Each row is a point on a landscape with many valleys, with its height.
A ball rolls from a point to the lowest of its 6 nearest points, and stops where none of them is lower. Distance is the straight distance between rows; heights are no part of it.
supo: [108 176 113 135 174 133 105 160 129 127 162  97 147 112 100 162 135]  (h 675)
Zug: [150  79 163 119  66 153 169 167 143 176 131 155  73 156 130  92 152]  (h 180)
falo: [131 171 104  99 172 128  82 131 119 117 165  84 158 108  82 156 113]  (h 674)
Kera: [133  78 141 129  93 143 172 139 147 112 110 147  82 148 141 107 152]  (h 174)
Nak: [105 132 121 180 157  99 107 132 211 102  45 149  90 151 103 116 151]  (h 288)
mopun: [117 131 123 170 148 135 125 158 143 110  97 144 101  87 121 144 148]  (h 286)
Tiz: [131 128 149  68  91 141 164 113 101 183 185 136 176 163 182 122  79]  (h 428)
Veg: [153 168  95 101 186 130  74 165 136 108 148  97 132 100  44 144 104]  (h 726)
peno: [121 191 116 100 174  96  72 128 114 114 180  90 175 134  72 135 130]  (h 633)
Kana: [130 122 138  75 104 148 167 113  95 145 170 115 150 139 158 136 111]  (h 403)
tezi: [111 141 122 191 152 110 113 142 177 140  58 174  68 116 121 123 149]  (h 351)
vola: [116 137 139 117 141 141 155 125  94 148 173 114 181 137 168 152 124]  (h 407)
vuvo: [147 161 105  99 182 114  65 138 115 120 160  85 160 114  50 148 106]  (h 663)
zetil: [103 130 136 194 142  98 100 121 193 132  41 165  86 143 115 113 160]  (h 240)
voneg: [136 171 103 122 170 135  75 169 173  80  95 124 102 104  65 146 112]  (h 864)
Lolu: [106 153 127 131 150 130 109 130 102 138 168 109 198 143 147 140 132]  (h 516)
Takik: [ 89 161 125 157 169 145 119 161 123 152 149 111 155 112 135 155 151]  (h 589)
pelek: [127 113 145 196 114 123 116 122 143 169  54 182  74 128 130  92 162]  (h 720)
gupom: [132  71 152 124  78 123 174 138 187 117 111 147  83 169 119 103 169]  (h 160)
Divak: [116 142 128 155 161 112  99 148 206  92  57 146  85 133  89 120 137]  (h 471)
sugon: [123 172 125 109 159 115  88 109  89 120 180  89 188 124 115 138 118]  (h 609)
fol: [152  82 151 141  75 157 176 156 122 165 119 159  78 131 139  96 153]  (h 193)
Ver: [133 115 116 103 124 147 139 119 102  88 151 130 119 102 135 140 104]  (h 568)
luni: [143 158 151  73  73  86 116  89 122 169 169 132 207 196 192  86  67]  (h 696)
ker: [130 102 131 111 121 165 172 143  94 162 157 118 140 131 158 140 117]  (h 322)
pef: [112 126 128 154 145 162 150 152 103 161 140 124 155 108 145 139 147]  (h 410)
linu: [109 159 115 157 168 130 100 169 176 114  91 142  93  92 101 147 134]  (h 118)
Gil: [116 122 113 143 143 151 134 142 120  95 114 129 110  97 132 150 144]  (h 259)
sif: [128 157 143  82 102 104 125  84  88 145 170 105 207 160 179 113  88]  (h 606)
dofa: [147  83 159  92  83 188 172 168 108 188 154 163  87 154 139 120 115]  (h 211)
Vezed: [140 117 106 125 146 135 114 119 122  65 126 122 115 107 111 146 118]  (h 878)
Segat: [126 109 120 136 114 156 163 139 108 116 143 132 117 113 143 141 137]  (h 265)
gup: [136  80 134 145  97 119 168 125 175  96 101 131  93 168 130 111 168]  (h 171)
vime: [125 122 148  65  78 165 177 137 106 180 175 145 140 150 154 126  82]  (h 321)
Fizo: [144  83 140 160  91 130 170 145 147 136 101 157  77 147 140  98 175]  (h 172)
Tasu: [129 138 106 128 154 143 103 149 117  84 131 113 120  94 103 155 114]  (h 200)
sulut: [123  97 140 185 125 101 134 117 174 140  48 155  79 131 123  98 174]  (h 219)
rekin: [136  86 127 131  95 127 164 124 143  88 114 139  85 137 134 118 140]  (h 213)
tup: [154 107 114  94 118 135 128  94  97  72 143 112 128 110 120 142  98]  (h 768)
Guzut: [123 138 134  97 116 123 141  98  89 140 174 105 183 136 151 130 108]  (h 509)
zep: [138 112 137  84  91 150 174 121 104 132 164 130 117 133 154 134 100]  (h 340)
poga: [117 122 127 145 126 150 153 140 115 137 148 124 136  95 153 155 138]  (h 285)
bab: [136 160 121 104 155 105  72 103  91 120 170  85 179 120  97 146 100]  (h 646)
pimat: [137  93 140 172  84 160 168 150 115 180  94 161  97 113 143  98 158]  (h 270)
Suko: [123 113 120 173 139 125 129 140 162 100  85 148  91 113 125 131 150]  (h 239)
Kaz: [114 163 136 102 132  92  93  99  77 132 174 111 214 183 158 125 114]  (h 681)
buzip: [147 142 133  68  90 117 141  87  92 146 172 102 177 130 166 131  82]  (h 518)
pove: [ 98 153 132 162 166  86  86  95 227 145  27 161  93 173  93 118 144]  (h 326)
pugo: [114 116 125 193 140  81 124 103 201 124  30 143 115 159 121 114 167]  (h 184)
liv: [145 164 128  78  94  62  92  75  89 141 168  89 212 145 162  96  81]  (h 622)
mineg: [118 153 117 120 151 136 109 121  97 105 158 100 151  99 113 147 119]  (h 693)
vosuk: [144 137 100  99 139 136 106  96  95  90 156 112 153  95 114 156  98]  (h 842)
Nofu: [147  88 138 109  99 162 180 142 116 133 146 154  91 130 150 117 122]  (h 207)
bupig: [122 106 119 158 138 129 132 124 163  83  91 143  89 121 124 140 148]  (h 289)
Vetif: [114 120 134 189 150 139 131 143 140 164  86 159  92  95 135 114 155]  (h 443)
Moruf: [170 132 128  75 117  74  73  65  79 150 153  85 176 111 113 116  80]  (h 648)
par: [102 167 132 125 170  97  85 128 111 129 184  98 197 162 118 133 131]  (h 593)
nez: [126 109 120 157 133 156 151 150 115 131 108 137  92 104 144 135 153]  (h 220)
les: [130  98 125 153 113 138 158 141 136 105 102 150  88 116 139 121 157]  (h 192)
loke: [121 106 125 173 129 126 137 136 144 125  73 154  85 112 128 119 157]  (h 218)
rig: [154 142 123  75 106 111 120  71  86 130 163  90 168 112 145 123  77]  (h 588)

Call two points neighbours if one is among the 6 nearest of the other. Go from one point of each pair to the other, from neighbour to neighbour, staying as low as possible. Name the highest point that can't be avoided.
linu and Tasu => Gil
linu and pugo => Suko
gupom and pugo => sulut

For each start below, name the point where the ball stops.
dofa => gupom
luni => gupom
les => gupom
pimat => gupom

Two balls start at each pair of points below. Name the first point that both come to, or write -.
Nofu and Suko => Kera
fol and poga => gupom
Lolu and zep => Kera
pef and Vetif => les
